Each row is a point on a landscape with many valleys, with its height.
From any point a ball rolls to the lowest of the 2 points nearest to it. It stops when none of these is lower. Distance is the straight distance between rows; heights are no part of it.
vuk h=348: [ 91 130  82  66  80  97  57 103  70 121  95  83  96 119  92  91  93 109
 127 116  80 103  97 103  73  93 110 108 109 116 132  97 116  96  81 127
  96  86  72 104 104  78 124  83 107  88 120 107  88 107 110  90  79  91
  98 120 121  65 102 114 116  86 104  85  81 106]
Makuf h=682: [ 93 127  92 102  99  92 112 115  75 108 107  99  76 109 100  96  72 113
 109 109 110  77  89  94 106  75 114 113 127  87 121  81 114 101  68 117
  88  97  99 123 147 100 121 127  59  93 146 138  94  87 118 132  92 101
  94 123 110 103 106 115 113 112  97  91  70  83]
zirip h=509: [106 104  74  89  91 112  91  88  88  86 111  85 114  80  87 101  99  83
 100 122 115 103  80 121  88  93 107  83 116  98 107  89 118  82 101 107
 123 102  90 104  97 103  98 110  92 126 116 104  74 126  94 101 102  91
 100 110 103 110  97  76 119 114 101 103  90 117]
komi h=463: [ 74  79 106 100 105  72  94 108 109  95 101 103  87  70  74 104  83 131
  90 118 100  94 115  89 119  79  95  95  69  79 109 114 110 104  91  90
  91 133  87  99 100  93 106  99  59  79  89 106  96  91 109 112 116  87
  91 141  77  77  96 114  93  74  85  79  86  99]
Suf h=288: [136  91 132 147 127 118 119  89  84 108  97  75 139 106 102  75  83  82
 100  75 106  94  94  90 126 124  78 105  85  90  90 107  73 112 119  95
 110  89 117  92  65 101  89 101 103 106 118  84  89  89  99  94 131 101
  88  81 101 101 111 120  84 109 103 134 103 104]
sibuz h=259: [112 112 122 103 107  94 100  98 130  85  99 101 113 106  91 110 105  86
 102 121 102  93 117 110 104 122  99  88 106 124  94 104  83  94 115  92
  94  99  97  83  82 108 103  92  89  96  96  92 122 105  84 122  91 110
 101  98 102 109  90  87  77 116 102  96  98 115]
Kof h=553: [ 89 113  95  79  93  85  67  86 101 100 102  89 113 112 108 106 106 100
  94 135  90 141  88  99  83 105 107 110 104 134 122 103 121  93 113  99
 108  80  87  75 101  97 122  60 121 104  72  84  88 110  94  90  67  87
 104 105 112  89  89  89  99  92 104  89 124 120]
Namu h=464: [ 95  85  78  76 117  70  88  93  95 103 131 129  76  95  97  97 116 105
  91  75  90  92  96 108  80 107 123 105  88  74  95  97 120 103 103 115
  50 112  86 136 142 100  98 116  96  88 106 115  94 103 107  97 112  94
  91 106  98 118 112  95 127 103  94  87  81  84]
lat h=316: [111 106 125 100  95 102 115 118 131  90  77 127  77  99  99 113 104 101
 102 100 105  95 115  98  90 111 101  67 126  99  88 108  94 102 109  94
  95 118 106 102  88 110  90 116 103  85 105  98 125 103  82 121 109 124
  86 113  90 103  92  72  80  98  82 101  85  92]
mekaz h=376: [ 98 139  48 108  89 105  77 107  78 112 102  88 106  89 110 121 112 105
  85 125 127 112  82  96  83 100  90 112 112  94 131  97 103  66  99 101
 135  91  75  89  96 120  67 107  92 114 105 104  91 118 103 115  76  92
 115  90  96 125  75 105 112  96 147 110 116 117]
bada h=511: [ 89  78  80 105 107  83  90 117 134 123 116 132  63  86  73  90 119 129
  57  84  88  89 122 110 111 101 125 118  79  92 104 110 129  97 131 127
  71 127  95 117 119 119  85  98  71  87  73  83  93  82  83  92 122  99
 110 117  98  91 113 106 109 102  93  74 100  89]
tete h=413: [ 79  97 100  67  94  67  83  92  96  96 100 109  88  91  99 111  93 120
 115 110 101 111 112 100  82  82  91 101 123  97 108 115 110 114  95 108
  59 110  79 112 129  70 122  97  81  68  98 123 124  95 119 124  82 100
  88 117  99  87  82  98 123  96  63  77  89 108]
Mafid h=442: [ 98  89  86  57  97  79  76  84  88 100 115 114  94  88 102 108 107  99
 114  87  99 103  95 117  74 101 103  89 112  86  95 102 118 109  91 109
  60 106  84 123 125  78 102 111 112  85 111 123 104 110 115 107  94  87
  87 101 108 118  99  85 133  99  76  85  87  94]
Rodu h=481: [ 75  91 102 112  86  82 108 117 116 103  86 119  73  88  81 104 101 122
  83 107 100  99 121  78 103  94  99  91  58  81 104 121 100  81  98  87
  97 135  88 114  95 100  76 108  63  95  91 104  90  98  86 108 113  96
 100 146  63  74 114  79  86  61  70 102  87  92]
Vek h=528: [109 100  85 104  71 109  87 107  99 105 110 102 107  95 113 104  99  89
  91 101 126  88  75 120  97  99  99  91 108  80 105  96 126  95  75  96
 122  98  81 121 106  90  65 116 120 113 121 112  76 109  97 113 100  75
  95 118 102 133  90  92 119  92  89 107 121 107]
kol h=444: [120  90 108 120 104 124 125  89 108 116 116 110  94 101 114  83 126  58
  91  58 111 106  94 119  99 115 106  96 110  94  70 117 101  65 140 101
 122 105 104 109  97 103  76 107 114 119 101  84 113 101  77  74 125 114
  96  93  72 119 114  57 103 125  89 149 114 110]
nenud h=235: [118  59 100  97 117 105 118  96 117 104 118  97 103  97  91  90 104  71
  76  75 106  85 105 123 116 109 133 111 114  87  86  99 117 107 142 132
 110 123 112 121 115 115 101 108  82 102  80  96 100 112  90  76 117 113
 104  89 107 108 102 117  90 128 114  82 126 110]
kova h=477: [119  75 114 111 113 103 129  67  81  96 108 100 101  63  99  81 123  61
  80  60 100 108  83  99  97 121 108  82  96  81  73 109 105  58 120  90
 122 122 108 107 101 113  85 117  99 133  82 108 111 105  73  79 117 119
  88  84  65 114 117  48 100 128 100 140  85 100]
turi h=639: [105 123 122 116 113 109 120 111 112  88  82 103 113 125 112 108 119 126
 106  99 103  79  97  78 117  91  85 108  72 104  97 101  46 107  88  84
  83  90 102 103  96 111 107  99  83 104 105 108 123  68 110  98 123  88
 115 103  83  85 121 112  87  76 104 118  83  84]
fot h=112: [ 88  93 105  82 101  99  88  76  89  82 105  92 123 111 108 112 124 113
 113 114  83  95  87  97 109  89  91 121  68  86  99 108  88 101  70  85
  72  78  76 110 121  97 100 100  85 112  89 104 104  90  99  94  98  78
 124  92 100  87 106 102 119  91  99  95 103 101]
rovup h=193: [ 94  90 114 106 113 100 101 113 142 102 108 106 103  95  97 112  99  80
  69  91 104  88 117 112 117 113 101  91  77  98 100 110  98  95 138 104
 103 126 100 109  59 118  90  98  70  93  89  86 128 109  72 104 118 118
 100 120  94 100 100  76  84 108  79 100 113 123]
Zipi h=658: [110 120 106 109 106 130 115 129 110  94  82  80 122 144 101 107  99 107
 112 100 109  75  93  81 119  88  89 124 100 107 100 101  79 118  85 100
 106  78  86 107  89  97  93  88  95 103 130 117 110  78 128 113 110  78
 117 108 113  90 103 136  92  81 133  89  80 100]
sagog h=469: [103  84  85  74 106  87  85 104  82 128 114 113  70 110  87  83  97 124
 103  79  97  78 103 110  84  98 129 113  77  89 101  86 104 109  93 112
  48 116 106 125 136  96 101 106  95  80 113 118  77  92 114  86 102  97
 100  84 101 105 122 119 122  90 114  91  75  72]
lalig h=367: [108  94 107  87 110 122 121  95  93  81 112  88 110 112  84  86  86  84
 118 113  97 104 110  91 109  85 104 105 139 134  95  65 104 108 104 111
 101  90 133  99  90 100 149  91 106 100  93 103  99  92 111  79  93 111
  96  81 129  86 112 113  93 116 125  85  92  92]
Bezo h=539: [ 84  95  74  84 101  63  71  83 120 105 110 100 106  82  93 103 111 103
  86 124  97 115  98 129  90 107 115 106  97 120 108 114 114  91 127 106
  99 105  85  88  97 103 103  72  84 102  74  77  93 116  95  81  88  94
 107 113 110  91  85  90 103 108  92  80 107 121]
Tolen h=510: [102  70 104  91 109 100 103  99 123  92 109  90 102  91  97 111  84  98
  76 116 115 124 101 103  97  88  94  79 125 116 105  92 120 117 129  91
 104 112 114  94  74 101 118  84 116  80  86  95 104 116 110 118  83 101
 102  86 112 113  64  96 101 126  91  69 135 136]
Todif h=286: [ 90  71 132  82 120 101 114  87  95  86 104  96 114  67  90 117 108  76
 106  83  80 112 123 100 105 108 107  77 101 103  71  97  78  94  99  97
  86 124 121 103 108 109 125 114  81 108  65 101 136 101  81  93 105 131
  89  77  85  97 104  71 101 127  99  97  79  90]
guv h=203: [ 97  82 134  67 108 114 102  85  98  88  81  99 114  82  93 115 106 103
 122  89  98 101 115 105  89  99  92  81  99 103  74 101  68 108  90  90
  73 111 117  92  98  94 118 105 104 100  84 105 134  94  99  98 104 125
  97  74  88  93 113  90 101  97  95  94  69  93]
gasa h=620: [105  98 122  96 103  95 124 111 114  90 105 118 108 132 117 109 104 113
  96  98 122  92 110  91 112  82 102 107  98  98  79 102  78 117  86  89
  64  91  98 132 115  98 112 105 109  90  90 122 118  69 127  91 119  94
 117 106  83  99 111 111 105  68 112 101 104  84]
Mobu h=443: [ 74  87 104 105  96  64 105 116 105  93  95 112  75  80  85 113  87 126
  89 105 111 101 116  88 108  69  88  90 105  79 113 110 117 116  91  97
  84 139  92 123 128  77 116 102  57  78 102 120 109  91 114 131 101 100
  83 134  78  82  73 102 107  80  52  86  95 108]
Mesak h=388: [102  95 107  99  99 113  95  98 101  98 104 102  97  90  88  87  95 101
 106  97 103  71 100 108 109 109 112  97  91  88  95  99 103 106  95 100
  96 103 101  99  97 107  91 113  87  98 105 101  82 100  95  95 120  97
  92 107 100 104 113 121  90  85 113 101  83  83]
migen h=574: [113  95 106  90 101  88 108  98 107  72 134 113 125 108  97 124 107  70
 100 103  93 104 110 108 115 102 109 104 107 103  56  94 101 106  93  94
  81  75 105 112 127  87 115 103 131 102  84 104 102 101 104  78 103 100
  97  98  94 125 107  95 114 104  97  92 112  83]
Rogun h=364: [ 99 119 104 103  88  95 104 112 117 108  91 135  49 109  87  95 105 107
 112  74 102  82 106 100  72 113 118  74  90  95  86  97 106  94  94 100
 100 111 107 100 105 109  79 124 112  94 113 105 109  86  89  99 123 116
  86 129  80 100 110  66  96  85  78 131  79  55]
sal h=598: [109 109 120  98 117  98 111 133 113 105  84 105  97 127  97  86  86 135
  90  93 116  75 117  96 109  76  83  98  64  87 101 104  94 138  92 100
  83 115 121 109  89  92  88  92  99  64  98 128 119  77 123 106 127  95
 105 117  83  94 110 132 101  56 106  97 106  95]
dobev h=549: [118 100 103  97  78 118  88 110 107  87 127  85 131 122  92 114  96  69
  89 104 120  85  98 118 126  98 103 117 108 106  86  95 106 103  91 101
 111  77  91 107 103  95  96  99 114 110 104 103  98 106 106 106  94  81
 106 102 111 128  96 104 115 107 106  92 131 108]
zanez h=676: [108 119 102  97 108 130 118 131 101 100  88  91 103 125  93 110  76 107
 115 115 119  74  96  96 115  76  97 112 126 106 107  81 100 121  86 117
  96  96  99 113 108  99 112 103  83  88 145 125 117  84 115 125 101 107
 111 113 126  92 101 128 108  98 110  74  72 100]
Tup h=314: [119  78  99 100 113  99 111  92 131 106  95 107 103 104 122 102 110  89
  61  89 120 102  89 106 112 110 112  95 108  80  96 112 118  95 133 109
 113 110 100 116  89 130  74 113  96  99  77  98 115 104 100  87 120  96
 111  97 101 118  76 110  93 108 122  94 146 131]
Sel h=621: [ 77 123  76  97  57  99  80 115 101 103 104  99  86 100 107 101  76 116
 102 125  94 115  98  93  91  87  99 107 131 113 143  80 140 101  92 114
 142 110  87  81 104  93 124 101 115  89 126 100  87 119  86 131  80  99
  84  97 132  82  89 112 121 122 115  69  97 120]
Tutof h=582: [ 87 119  84  96  76  84 114 105 100  82  88  99  96  98  93 112  93 111
 115 144 106 117 100  91  93  74  95  78 119 109 115  97 110  96  86  88
 103 105  87 108  95  83 129  99  95 101 108 114  79 117 120 108  84  87
 107 125  87  68  91  90  97  84  70  90  83 113]
bisa h=497: [ 77  84  91 102  97  81  93 112 123 105 119 141  61  79  79 105 108 122
  58  84  83  99 111  98 103 104 118 103  65  82 110 109 120  74 115 112
  78 129  89 122 105 121  80 115  70  96  82 104 104  85  74 100 118 103
 106 135  79 100 123  73 117  96  81  98  89  81]
gisa h=428: [ 97 109  94 105  77 126  92 107  93  97 104  86 114 127 110 106  81 112
  99 105 114 128  89  81 101  86  70 110 107 109 118  88  94 114 112  85
 122  74  99  76  71  91 110  77 148  96 110 105  95  95 117 134  77  88
 106  71 112 106  95 108 111  91 137  80 117 122]
vodek h=309: [116 106 122 100 113 113 111  84  96  75 107  88 119 103  85 101 108  76
 121 119  87 105 108 103 114 110 108  93 123 128  90  81  89  88  92  94
 108  81 112  81  95  95 126  99  91 115  94  85 116 100  85  97  84 106
 104  86 109  96  94  88  84 131 115 101  89 109]
bosi h=190: [100 127  74 117  73  80  76 108  77 105 109  97  97 108  91  94 117 111
 123  96  77  81  97  83  98  97  94 106  79  95 118 110  75  96  47  93
  89  79  71 122 127  77  78 108  90 109 126 112  80  88 126 107  91  66
  98 112  85 101 112 117 105  81  87 120  84  89]
Pid h=355: [130  95 127 141 105 106 113  97 106 109  84  90 110 111 105  79 102  95
  94  70  94  97  95  84 108 130  87 106 105  94  76 115  59 120 108  90
  98  82 112 102  82 113  85 101 124  97  97  88 100  71  98  81 135 108
  77  65 103 102 106 124  83  91  94 128 118  74]
fof h=392: [ 90 133  72 117  94 116  93 104  68  97  94  76 113  82 103 119 103 117
 102 125 106 130  77  74  98  98  76 115 108  96 131  96  92  71  97  87
 140  80  75  62  93 111  82 108 100 122 119  99  95 104  92 136  82  95
 109  79 100 116  76 118  90 104 151 107 103 108]
vor h=357: [112 119  62 101  93  98  81 102 120 121  92 102 101 102 117  99 114  97
  68 117 130  93  85 113 103 110 105 109  99  91 117 113 108  78 106 104
 124 105  91  96  93 132  51 102  78 101  94 100  99 120 100 102  94  95
 107 107  98 125  72 114 112  98 125 102 124 119]
Fud h=581: [ 95  97 105 130 106  91 105  80 113 109 109 106 101  84 113  78 114  80
 106  99  99 105 113 127  91 130 104 105  89 112  84 108  78  86 123  92
 104  99 103  81 103 107  85  88  99 122  85  62  77 112  79  84  94 114
 104  98  87 106 108  83  70 121  83 132 100  98]
vele h=394: [ 91 109  90  99  98 107 107 111 134 111 105 130  59 104  90  91 112  80
  87  73 101  74  95 119  78 120 127  86  99  93  94  89 129  93 108 120
 108 106 103 107 108 113  66 117 111 105 105  96 112  94  67  99 123 112
  88 132  93 111 105  61 112 116  67 120 104  74]
balis h=155: [ 88 116  70 115  61  93  65 102  68 108 111  87 111 115 108 103 109  96
 111  90  84  97  92  78 106  98  93 127  80  81 117 108  96  94  64  91
 105  71  61 111 131  84  77 105 101 118 124 106  74 104 114 101  91  59
 102  92 106 113 106 132 113  97 115  95  92  87]
Duti h=398: [114 115 109 105 100 112 107  97  94  90  83  91 123 131  97  95  89 107
 120 108  94 106  93  82  86  95  72  93 113 136 115  83  69 118 118  88
 114  78 116  78  60  93 124  63 145  97 109  89  89  94 122 108  74  90
 109  84 119  86 102 107  82  95 122  99 100 117]
naz h=622: [112 109 105 104 116  72 131  97  86  86 105 133  88  87 104 122 128  99
  99  86  87  99  94  83  92 100 125  73  85  92  74  87  84  84  74  82
  81 101 112 120 138  99 112 122 116 125  95 122 106  92  96  72 113 122
  89 102  75 109 120  76 103  95  96 119  59  57]
fer h=143: [103  62  99 102 116 107 106  83  94 110 125  78 116  94  92  84  83  72
  88  84  99 101 111 115 124 107 123 119 101 101  97  94 125 106 136 112
 120 107 112 104  96 104 111  93  91 105  85  94  80 118  94  82  96 106
 104  69 121 100 101 131  72 123 139  75 128 109]
Fize h=320: [ 90 122  87  75  73  93  69  94  87 116  94 105  97 105  99  87  94 118
 131 101  97  85 108 106  67 102  98  98  96 124 114 103  96 113  86 116
  92  99  84  91 108  79 101  81 121  91 108  86  76 103 117  87  77  87
  96 106 116  84 108 121  97  73 105 103  85  97]
kago h=277: [ 91 123  79 102  78  87  92 123  96 119  97 119  73 121 112  75  94 117
 112  80 107  77 117  97  87  91  99 101  99 108 112  89 101 121  74 114
  90 114 102 119 120  79  95  92 114  78 114 108  77  97 126  86 103  77
  94  91 113  99 107 139  97  59 132 111 106  90]
pino h=449: [ 91  91 110 111 115 113 104 122 136 117  84 106  72 110  98  60  94 121
  89  83  93  74 121 100 102 118  91 100  67  93  91 124 117 127 110 100
 117  98 121 102  77 101  56 108 102  79  80  74  89  77  86  99 127 100
  89 124  98  89 108 106  86  78  85  90 132  78]
vidi h=176: [ 91 110  98 105  98 104 105  75  80  86  76  88 117 126 118 122 129 117
 125 117  78 103  70  76 107  82  85 129  77 105 110 100  73 116  64  98
 100  69  90  91 111 100 123  94  99 137 101  99 103  84 115  89 110  77
 125  92 123  70  87  99 108  96  96 118 104 104]
Kif h=538: [119  99 116 106 116  94 123 123  98  86  66 105  89  87 111  80  67 120
 115  92  98  77 107  88 101  99  78  53 100  73  89 104 116 126  95  95
 124 118 129  85  54 108  84 112 113  70 119  95 103  97 112 106 114 114
  80 100  86 100  96 115  70  78  94 106  90 107]
ropud h=233: [ 97 100 107 117 109 113 106  66  79  91  85  78 124 117 116 109 115  98
 110 116  80 123  72  81 113  92  88 125  91 108 112  88  80 109  96  92
 116  68 103  72 101 113 132  86 110 143  93  84  89  92  98  94  99  84
 110  75 123  93  82  96 104 107 109 116 121 112]
Gubi h=493: [106  91 124 102 132 106 113 114 101 114  82 106  73  94  95  72  64 114
 103  74  91  69 111 101  99 116 111  70  83  74 100  97 125 121 104 110
 134 112 139  94  67 113  77 133  97  80 104  90 101  75  82  95 131 119
  79 124  97  86 101 107  81  85  87  89 107  77]
dob h=43: [ 88  92 111  87  82  82 102  84  96  79  88 101 111  93 106 127 128 112
 108 108  95 104  97  93  96  99  88  98  74  76  89 118  83  87  76  75
  70 103  76 110 120  90  83 110  88 107  92 123 114 109  95 113  90  91
 109  91  75  98 105  80 101  87  65  98  89  93]
biva h=352: [ 94 107 103  94  85 109  82 100 102 101  90  95 108  96  95  91  82 109
 120 109 103  83 103 109  91 103  83  93  94 103  95 104  89 120  88  96
 108 100  99  83  83  90  94  89 110  99 109  87  78 106 116 102 102  92
  95 103 105  98 104 117  91  76  96 109  89 102]
sarun h=284: [114  95  97 138 123 114  94  66  59 117  95  68 107  92 112  99 114  93
 119 101  92 134  87 101 108 115  91 132  89 126 101  88  69 105 106 107
 115  78 107  65 111 108 114  84 107 145  90  63  91  98  87  94  87  99
 102  64 118 108  73  83 111 122  92 135 129 111]
mafon h=596: [ 94  86 107  83 106  74 121 110  99  83 119 124 104  92  99 143 107  83
  97 101  93 117 125  96  99  91 118  89 104  98  59  90  96 103 100  94
  60 102 118 120 132  89 129 110 120 105  80 113 111 109 108  83 105 115
  96 106  80 108 105  78 118  96  75  85  86  74]
Buzuz h=420: [115  99 103  85 120  99 111  99  88  87  88  98 109 101  91  75  78 110
 131 108  91  97 121  95  84  95  92  77 120 137 104  75  84 113 119 105
 108 107 135  92  63  95 132  79 126  92  90  80  94 103 117  80  85 117
 100  75 125  73 108 113  67 104 125 102  94 102]
ratul h=547: [ 84 102  89 117 117  89  78  95 111 118 101  69 121  83 113 100  90 104
  76 120 122 118  91 109 102 116  80 123  75  91  97 120  85  95 119  79
 110  97  95  71  76 113  75  76  86 100  78  80  77 108 110 120  82  91
  98  97  87 126  86  99 101  93  94 111 145 112]
Zakil h=23: [102  88  88 111  99  97  98  80  81  98 105  93 116  88 114  93 112  75
  81  90  99  96  83 108 121 119 121 130  88  82  95 101 105  83 115  99
 120  89  92  89 118 125  79 104  85 119  87  93  82 116  86  70  98  86
 110  74 106 122 103 131  94 115 148 101 118 101]
rep h=666: [ 86 116  86  87  90 100  92  91  76  83 114  93  93  96  93 108  82  85
 108 115  94  91  87  96  99  91 119 118 127  93 108  80 126  95  73 119
  97  89  88 105 132 100 119 117  75  97 133 128  94 109 103 107  86  97
  93 103 128 104 112 115 118 125 107  80  73  82]
ros h=566: [ 91 110  98  95  80  91 100 101 100  91  81  90 100 105 100 115  97 105
 102 146 108 135  98 101  87  99 101  91 115 131 112 106 104  89 107  78
 112  91  95  80  90  93 119  75 121 106  90  83  65 125 112 100  63  90
 112 114  88  83  87  72  93  93  71  86 103 120]
Pov h=644: [ 90 109  85  78  72 118  77 102  88  92  97  82  98 107  97 110  71  83
  91 110  90 118  85  91  89  87 108 134 144 108 111  84 132  91 101 133
 116  97 105  81 115 100 127  97  93  84 117 117 112 125  84 107  70 106
  95  77 145 103 111 114 117 147 113  66 100 106]
Nud h=456: [108  86  83 103  78 143 101 113  80  85 109  83 103 105  95  94  88 100
 108 114 110 132  75  94 106  69  86  89 137 108 126  72 108  89  97  92
 128  85 104  83  65  91 127 106 128  96 123  98 108 117 103 122  82 104
 107  94 123 107 101  96 139 122 130  78 101 125]
Lukod h=532: [ 93  87  92  90 111 103  81 100 101 105 119  66 123  74  98 113  69  96
  77 124 125 120  97 116 110  94  88  98  93  98 107 103 122  92 110  81
 123 105 105  73  60 100 103  84 103  97  87  96  89 121 104 121  84  95
  98 100  94 116  77  92 104 106  96  88 144 131]
vurut h=98: [ 88 104  78 111  73 109  78  96  76 108  88  87 101  99 110 102 103  78
  84  88  97  93  85  91 104 104 114 136  81  80 101 104 113  86 101  94
 119  90  67  92 122 110  71 107  90 115 114 105  81 123  91  90  92  69
 111  78 117 124 104 133  99 102 144  90  99  91]
zegut h=380: [ 94 122 104  59  96  85  80  89  76 104 100  99  90 113 106  90  89 114
 128 118  84 120 107  93  90  83  99 110 119 119 120  92 106 109  70 121
  61  79  93 104 121  75 137  77 104  78  96 124 125  78 120 102  69 104
 100 120 112  76 105 111 111  87  80  82  87  93]
bibos h=232: [103 121  84 111  83  89  94 108 114 110 101 134  67 121 111  78 120 103
 105  84  98  86 106  93  90 107 106  97 100 100  98 113 109 110  74  97
  85  93  85 128 132  87  70 112 112  89 113 105  81  93 117  99 105  77
  89 120  93 107  97 107 104  65  97 112 105  92]
Sukon h=351: [126  83 130 138 136 119 118  98 105 107  93  86 122 103 120  88  78  91
  79  81 119 112 100  98 110 122  84  91  84  82  87 126 101 105 128  87
 110  96 122  93  51  98  71 103 107  93 114  84  98 101  89 112 117 115
  99  91  89 113  97  87  80 109  89 121 124 124]
tives h=393: [106  91 114 117 125 108 113  98 108 110  76  94  92  77 120  92  84 101
  79  96 120 112  94 104  95 115  94  77  84  65  99 124 116  89 113  89
 131 110 119  85  54 105  44 120  91  94 102  94 100 103  72 119 111 111
  94 111  82 118  88  84  78 107  79 112 123 121]
Fakel h=526: [ 81  85  72  85 104  78  84  94 127 114 119 115  87  83  74  99 111 113
  81  97  95  88 112 127  91 105 122 111  99 112 105 108 114 105 142 133
  84 123  90 103 118 102  99  80  74  89  80  76  93 105  92  91 104 107
 101 114 124  88  98 101 103 109  84  72  94 108]
Tas h=254: [ 77  73 117 105 111 101 117  99 114  95 109 114  99  79  95 118 111  72
  81  76  81 113 125 107 114 110 110  88  80 104  96 107  81  68 132 101
 100 136  95 109  81 122 103  96  67 112  77  91 128 119  66  87 105 133
 107  97  79  94 114  63  81 113  84 118  88 102]
Vuz h=272: [109 110 102  72  86 129  86  93  68  95  84  81 119 119 117 113 110 106
 137 103  94 128  73  95  92  80  75 106 127 103 119  99  92  89  56 106
  91  63  83 105 100  76 108  85 115 110 116 125 131  82 123 100  76  86
 129  89 118  82  95 108 120  97 108  93  76 110]
foz h=236: [ 89 115  98  71 102 118  93  94  83  94  89  78 118 119 119 107 107  99
 130 135  68 132  63  81 104  72  84 119 114 100 130  91 113  95  49  99
  92  72  81  95  96  93 127  81 103 115 108 120 118  89 111 101  97  94
 128 108 108  67  95 103 101 100 108  94  88 107]
pepiv h=408: [107  99 120 118  92 109 110 113 135 105  86 111  95 121 105  83 100  99
  86  88 106  86 105  93 102 121  88  96 106 100  76 123  93 129 105  84
 103  85 112 105  88  99  69 102 133  81  91  97  95  89  99 110 127 100
  86  96  99 113  92 108  77  82  98 108 132  83]
bomur h=570: [107  88 116  88 126  94 125 120 103  82  77  96 101  85 104 101  68 128
  98  93 112  87 115  98 101  76  80  65  95  88  86  96  97 143 101  98
  98 120 132 102  66  97 104  93 116  67  97 116 110  90 129  92 118 111
  96  90  89  93 102 128  78  76 104  92  92 104]
nus h=431: [105  78 108  92 116 103 110 107  84 114  98  97  83  90  84  85  80 115
  91  88 105  74 101 111 103  87 130 103  94  87  97  85 104 117 100 114
  87 119 125 110 117 116 116 113  83  83  98 119  79  89 105  75 122 114
  96  90 109  99 121 143  94  90 132  84  78  64]
gok h=563: [105  99  81 113 113  76  91  91 129 130 122  99 118  96 108  99 116  75
  82 102 115 110 109 131 104 129 102 115  88 111  84 110  86  79 126  97
  91 104 114  79  92 114  81  86  99 106  68  72 102 113 102  90  78 111
 109  94  82 129  89  91  90 123  97 122 139 110]
Fivam h=113: [ 95  97 130  86  88 106  91 104 113  93  95 118 102 100 101 131 126 108
 112  86  92  94 112 100  97 104  89  99  80  96  79 116  68  95  82  88
  58  98  82 103 116  94  87 109 106  94  92 115 147  87  87 115 101 111
 104  91  78 108 116  88 108  88  82 105  80  76]
para h=632: [113 106 118 111 110  82 125 102  93  97  84 126  90  82 103 106 127  93
 110  84  81  90 114  96  90 116 112  72 108 113  73  98  66  89  97  83
  92 112 126  92 116 112 117 110 118 121  88  83 105  96  91  67 107 126
  86  83  83  90 110  73  76 102  92 130  68  65]
pasil h=601: [ 79 125  80  95  66  87 100 112  98  89 101 102  85  99  96  96  63 120
 128 138  80 117  99  85 102  70  82  98 144 109 134  85 131  98  68 103
 122 103  90  94  96  82 145  99 104  80 120 118 101 105 122 130  81 101
  92 126 107  57  97 116 112 105  88  90  82 110]
madu h=483: [110  83  88  98 103 127 108 100 104  88  99  95 104  84  96  94  87 104
  89 115 115 107  81 112  95  87  91  68 139 104 123  80 114 103 118 105
 113 115 111  98  80 100 110 111 103  98 118  89  98 125  88 121  88 107
  99  94 117 118  81  89 128 128 103  82 108 137]
butol h=419: [102 109 101 122  90 125 107 109 131 107 116 111  79 112  99  95 121  64
  90  69 103  79 108 119 102 117 112  94  94 106  83 110  98  69 126 107
 116  93 101 108  89 107  67 113 104 112 105  85 117  98  67  87 120 116
  98 124  82 116 120  62  98 120  75 139 116  90]
Lugag h=322: [125  99 116 139 124 118 113  71  58 116 109  82 120 100  99  80 107  92
 117  86  94 134  96  86 103 117  88 110 119 138  99  86  84  88 111  89
 112  80 123  74 103  88 125  87 123 123  89  58  93 103  89  91  71 107
 104  48 113  97  75  85  98 125 125 131 118 113]
zor h=604: [107  90 119 129 110 102 116  80  89 107 107 107 108  89 102 100 132  83
 124  75  74  88 114 108 113 122  95 101  74 124  77 105  55 100 112  95
 101 100 114  90 119  99 118  98 106 133  85  65 106 103  74  75 100 122
 101  78  89  90 113  65  84 126  77 138  94  91]

Call two points neighbours if one is among the 2 nearest of the other. Go from one point of each pair to the other, from neighbour to neighbour, staying as low as possible. Name the highest point that can't be avoided.
sibuz and dob => Todif
rovup and Duti => Buzuz
Suf and rovup => tives

Where does a ball stop that starts at each point below?
Vuz => dob
fof => Zakil
Lugag => dob
naz => Duti
ratul => Duti
zirip => Duti
zanez => Suf
